Each row is a point on a landscape with many peaks, with its height.
From any point a climber steps to the highest of the 2 points nearest to it. It stops when none of these is higher. Distance is the straight distance between rows; heights are no part of it.
(281) h=4.26: [134  88 123 105 167 129 133 159 118  99 113 157 117 146 135 141 105 130
  94 121  64 134 132]
(390) h=0.51: [144 108 128  69 101 156 131 175  95 165 134 120 110 119 128 100  67 158
 103 152 136  93 117]
(555) h=4.67: [113 123 197  94 135 127 114 127  90  94 188 199 137 148 110 175  89 166
 130  60 127 169 136]
(845) h=0.65: [113 108  67 128 120  81 126 118 151 165  97  93 136 130 123  91 141 140
 115 132  70 122 137]
(280) h=1.23: [106  86 147 137 121 126 164 137 157 104 112 133 114  87 155 129 138 105
 144 130 130 112 144]
(526) h=0.13: [ 95 135 132 146  93 115 151 156 114 128 142 137 180 140 108  95 157 160
  86 137  67 173 101]
(62) h=4.06: [122 177  86 115 120 108 119 168 153  89 138 119 116 132 113 115 119 103
 144 145 107 124  85]
(625) h=5.17: [144 140 202 124 109 144 155 136  94 119 187 188 157 171 129 166 150 137
 129  77 122 179 143]
(57) h=2.24: [155 149 156 161 129 100  72 135 172  93 128 125 104 119 111 189 157 105
 161 142 112 126 134]
(69) h=1.06: [127 194 108 111  95 123  99 123  74 109 144  88 104 129 116 121 133 149
 140  81  98 115 127]
(780) h=2.41: [130 116 170 116 155  77 107 108 107 122 102 160 129 117 155 154 129  98
  94 121 176 131 124]
(402) h=1.49: [150 130  81 191 180 141 163 100 144 121 111 163 125 112 188  95  93 136
 117  84 156  84 130]
(482) h=2.74: [170  82 162  97 134 127 138 146  91 116 182 129 115 162 108 150 130 133
  87 168 121 124 204]
(300) h=0.91: [109 165  98 115  52 163 101 127  71 156 133 101  96 129  77  84 136 172
 125  85 107 150 124]
(745) h=0.66: [ 95 130 141 123 179 166 152 159  83  85 121 112 130 104 123 156 129  86
 147 149 108 122 133]
(887) h=0.86: [ 87 146 167 166 106 186 194 146  92 119  82  97 103  98 161 134 163 116
 177 112 124 141 145]
(149) h=3.73: [133 107 167  97 160 137 109 160 118  91 193 157 136 150 113 135  89 113
 122 155  52 124 123]
(148) h=1.01: [117 134 106 196 152 105 195  81 153 154 135 114 158 102 122  83 110 139
 130  97 143 130 169]
(60) h=2.29: [126  92 151 121 112 133  87 135 111 106 108 186 136 149 113 140 188 161
  47 130 113 182 143]
(804) h=4.64: [102 120  61 121 143 140  94 114 125  94 127 152 140 162 142 131 133  83
 175  78 146 113  95]
(253) h=0.75: [152 174 147 120  67 171 107 153  93 128 150  72  98 127  64  58 133 143
 112 136  91 147  96]
(144) h=1.64: [177 119 156 135 148 121  96 124 205 129 125 169 126 175 151 159 172  66
 146 157 147 149  69]
(464) h=2.37: [209 107 167  99 129 160 150 179 107 134 152 104  98 123 114 126  96 155
  86 158 135 134 190]
(86) h=0.81: [118 117  79 164 115 110 176  83 133 155 119 102 144 127 106  77 124 124
 127  87  90 118 129]
(31) h=1.74: [147 131 124 141 131 110 158 121 138 131  97 126  94 121 176  95 107 127
 118  68 123  90 104]
(63) h=2.64: [122 123 102 137 156 129 174 129 147 127  83 124 150  92 130  90 130  91
 109 125 191 118  81]
(430) h=4.25: [147  93  49 122 106 137 102 115 118 137 103 117 140 163 118 121 137  94
 144  93 140  89 120]
(683) h=1.20: [137  67 167 116 151 142  82  85 140 168 114 152 134 136 138 165 116  99
 192 129 138 123 145]
(75) h=1.62: [114 179  85 122  97 140 139 117 108 163 166  79  54 148 134  90 132 169
 148  95 178 135 182]
(932) h=1.88: [141 130 119 130 119  75 105 119 204 110  99 133 115  99 134 174 192 145
 130 157  99 154 127]
(858) h=0.26: [119 126 107 118  92  83 133 172 114 160 150 131 168 149 153  53 146 156
  95 158 118 137 103]
(454) h=0.69: [ 84 166 150 136 115 168 171 156  62 112 147  96 134 132 133 160 136 111
 151 117 107 136 143]
(285) h=1.32: [116 205  90 140 111 112 108 113  84 126 163  81 111 131 110 115 131 143
 162  81 179 128 169]
(337) h=1.26: [ 88 107 182 149 186 163  85  88 189 113 161 183 123 151 121 150 140  85
 153 130 171 137  85]
(655) h=3.24: [132 136 140  66 194 160  96 123  93 102 138 131 113 101 136 198  77 144
 171 112 147 132 154]
(848) h=1.50: [164  86 134  74 149 163 105 126 102 154 107 116 121 131 136 109 155 137
 160 114 167 139 143]
(719) h=1.53: [114 144 134 152 124  90 157  94 194 110  83 124 118  77 152 157 160 112
 140 148 131 115 110]
(918) h=1.09: [ 79 118 181 117 142 149  84 125 176  78 114 177 110 108 121 160 140  65
 151 152 148 136  75]
(517) h=5.03: [ 79 173  52 144 151  94 128 118 174  81 146 130 152 103 112 113 112 107
 164 128 126 130 104]
(752) h=1.87: [156 137  84  93 103 140 149 122  83 196 142 103  88 157 143 105 139 181
 110  74 181 126 154]
(77) h=0.40: [121  91 138  80  69 128 135 187 120 139 165 147 139 129 122  48 109 148
 109 155 116 111 109]
(348) h=0.27: [ 87 145 101 169 106  87 183 117 172 165 111 147 199 116 116 101 141 175
  99 132  72 167 106]
(206) h=1.43: [115  96 201 130 161 124  81 127 206 148 170 164 113 169 137 141 143 100
 159 155 146 170 101]
(370) h=2.30: [130 114 103 101 138 115 156 147 145 164 100 128 143 110 122  64 143 151
 115 121 167 177 101]
(860) h=1.03: [112 134 166 140  88 133 165 153 139 131  88  96  81  74 148 100 154 130
 161 131 115 130 104]
(438) h=3.35: [150 130 131 117  96  83  64 115  75 113 129  96 128 170 129 140 160 112
  90 141  78  81 147]
(261) h=3.86: [156 101 124 111 111 139 109 122  74 145 137  89 144 178 125 148 127  89
 125 124 118  68 133]
(250) h=0.76: [160 132 122 112  67 148 104 176  85 138 155 101 105 115 118 117 148 183
 137 149 100 135 158]
(751) h=4.34: [141 184 109 177 174 117 202 122 180 145  97  71 149 130 118 123  75 116
  94 171  94 120 101]
(201) h=2.00: [165 124 104 124 138  87 115 131 139 127  89 143 109 142 170 121 130 132
 101 125 143 117 118]
(855) h=3.77: [ 43 100 119 116 108 137 158 144 101  97 118 169 143 116 127 116 118 131
 128  96 120 143 113]
(535) h=3.03: [104 146 100 145 139 128 193  93 165 156  94 124 139  99 165  64 112 118
 125 146 149  97  52]
(479) h=3.27: [105 146 114 109 162 131 175 183 138 126 110 112 109 118 127  96 105 153
  81 167 113 154 133]
(23) h=2.83: [117 137 154 119 182 114 123 101 104 104 124 132 122  92 152 161  92 120
 132  99 178 113 162]
(644) h=3.61: [148 121  94  94 182 140 122 132 123 160 134 122 121 115 119 159  62 143
 183 119 120 130 159]
(436) h=5.74: [159 131 142 166 144 108 172 118 141 150  87 102 131 108 117 139  71 101
  83 145 117  76 123]
(708) h=0.88: [130  96 131 197 138 117 134  69 211 112 141 137 147 115 117 159 147 104
 155 153 172 127 180]
(126) h=2.56: [134 152 140 140 116 127  67 119 133 132 127 100 133 113 101 180 154  93
 188 153 164 126 144]
(422) h=0.52: [139 135 137 106  84 157 113 160  56 141 132 145 136 157 139 174 159 209
  75 158 135 150 163]
(444) h=6.32: [109 194  85 174 127 134 119 114 147 101 149 160 163 108 121 135  89 121
 161  89 141 104  87]
(712) h=0.87: [110 133 137 129 178 158 134 149 163  86 106 133 132 132 149 163 145  62
 152 173 125 111  89]
(306) h=2.06: [135 130 122  92 102 147 153 148 107 171 101 131  69 125 151  80 139 179
 114  92 157 154 116]
(798) h=4.60: [145 140 156 124 164 119 124 132 111 136 178 148 169 169 139 155 116 120
 144 104 128 173 133]
(945) h=0.46: [101 151  62 130 127  79 160 108 190 168 104 111 135 124 118  85 138 186
  75 161  79 143  97]
(778) h=0.42: [121  93 114  66 107 180 136 147  61 133 181 111 126 159 117 173 146 216
  80 163 148 138 162]
(882) h=1.05: [123  84 129 147 134 159  93  68 189 135 121 142 135 139 115 175 146  78
 170 148 197 113 149]
(937) h=3.55: [107 112 167 220 108  97 141  79 134 132 126 173 158 155 174 167 123 113
 132 122 157 106 148]
(43) h=4.21: [ 77 112 180  81 144 130 108 125  82 109 122 180 133 138 128 151 119 145
 119 102 122 166 113]
(484) h=1.66: [186  86 103  97 120 124 135 123  92 181 112 130 111 152 162 130 141 137
 138 102 205 116 161]
(728) h=3.21: [157  80 186 106 111 100 114 141  93 119 202 141 133 140 121 127  95 135
 132 161  85 125 165]
(219) h=4.07: [145 149 126 139 204 130 111 118 119 149 132 137 177 140 154 142  83 104
 175 108 121 146 168]
(844) h=0.60: [133 173 148 119  83 154 162 123 138 123 121  68 123  90  78  76 125 137
 120 130  61 142  81]
(814) h=3.39: [136 174  82 108  84 114  95 153 131 129 121  79  89 123  98  92 113 122
 136 157 135  75 106]
(360) h=1.25: [121 124 116 204 163 128 166  73 126 129  85 137 166  66 153 101 115 145
 118  94 164  86 151]
(311) h=2.53: [ 86  97 177 127 128 108  43 112 141 112 144 170 139 171 116 141 161 133
  71 147  78 160 110]
(108) h=3.78: [178 125 124 107 181 125 162 169 121 131 103 124 106 124 103 115 110 146
  44 128  73 158 153]
(94) h=1.90: [157 130 135 186 129 134  93 107 180 112 134 162 129 174 145 200 135  94
 158 134 125 100  96]
(296) h=0.64: [126 115 118  62 108 165 100 162  94 118 152 117  87 121  98 126 110 163
 133 159 129 118 155]
(256) h=2.88: [146 109 194 121 108  87  37 120 109 123 147 139 124 162 135 153 151 103
  90 159 100 112 129]
(824) h=3.54: [108 156  89 135 154 131 181 138 174 155  84 113 121 106 156  97  62 119
 107 155 104 133  93]
(616) h=4.44: [144 104 131 193 116  99 152 101 119 139 124 121 176 129 151 148 102  93
 119 138 149  76 126]
(98) h=5.24: [113 140  69 172 121 156 109  84 157  77 145 148 132 134 133 140 126  87
 177 102 156  65 117]
(329) h=2.90: [145 157 125 106  83 121 100 138 116 132 139  73 145 103  93 113 143 105
 188 137 144 116 128]
(896) h=1.35: [159  86 145  92 153 118 101 112 130 146  76 113 135  90 104 133 121 106
 153 134 118 129 148]
(386) h=1.16: [129 134 105 170 143 127 171  98 218 102 139 129 165  88  93 155 183 115
 143 134 178 150 118]
(453) h=0.63: [131 139 159 134  82 167 126 182  86 127 115 114 107 122 120 120 192 190
  86 155 126 177 172]

Where does a climber stop that starts at each point below?
(712) => (444)
(386) => (444)
(844) => (444)
(402) => (625)
(253) => (436)
(882) => (436)
(454) => (444)
(526) => (625)
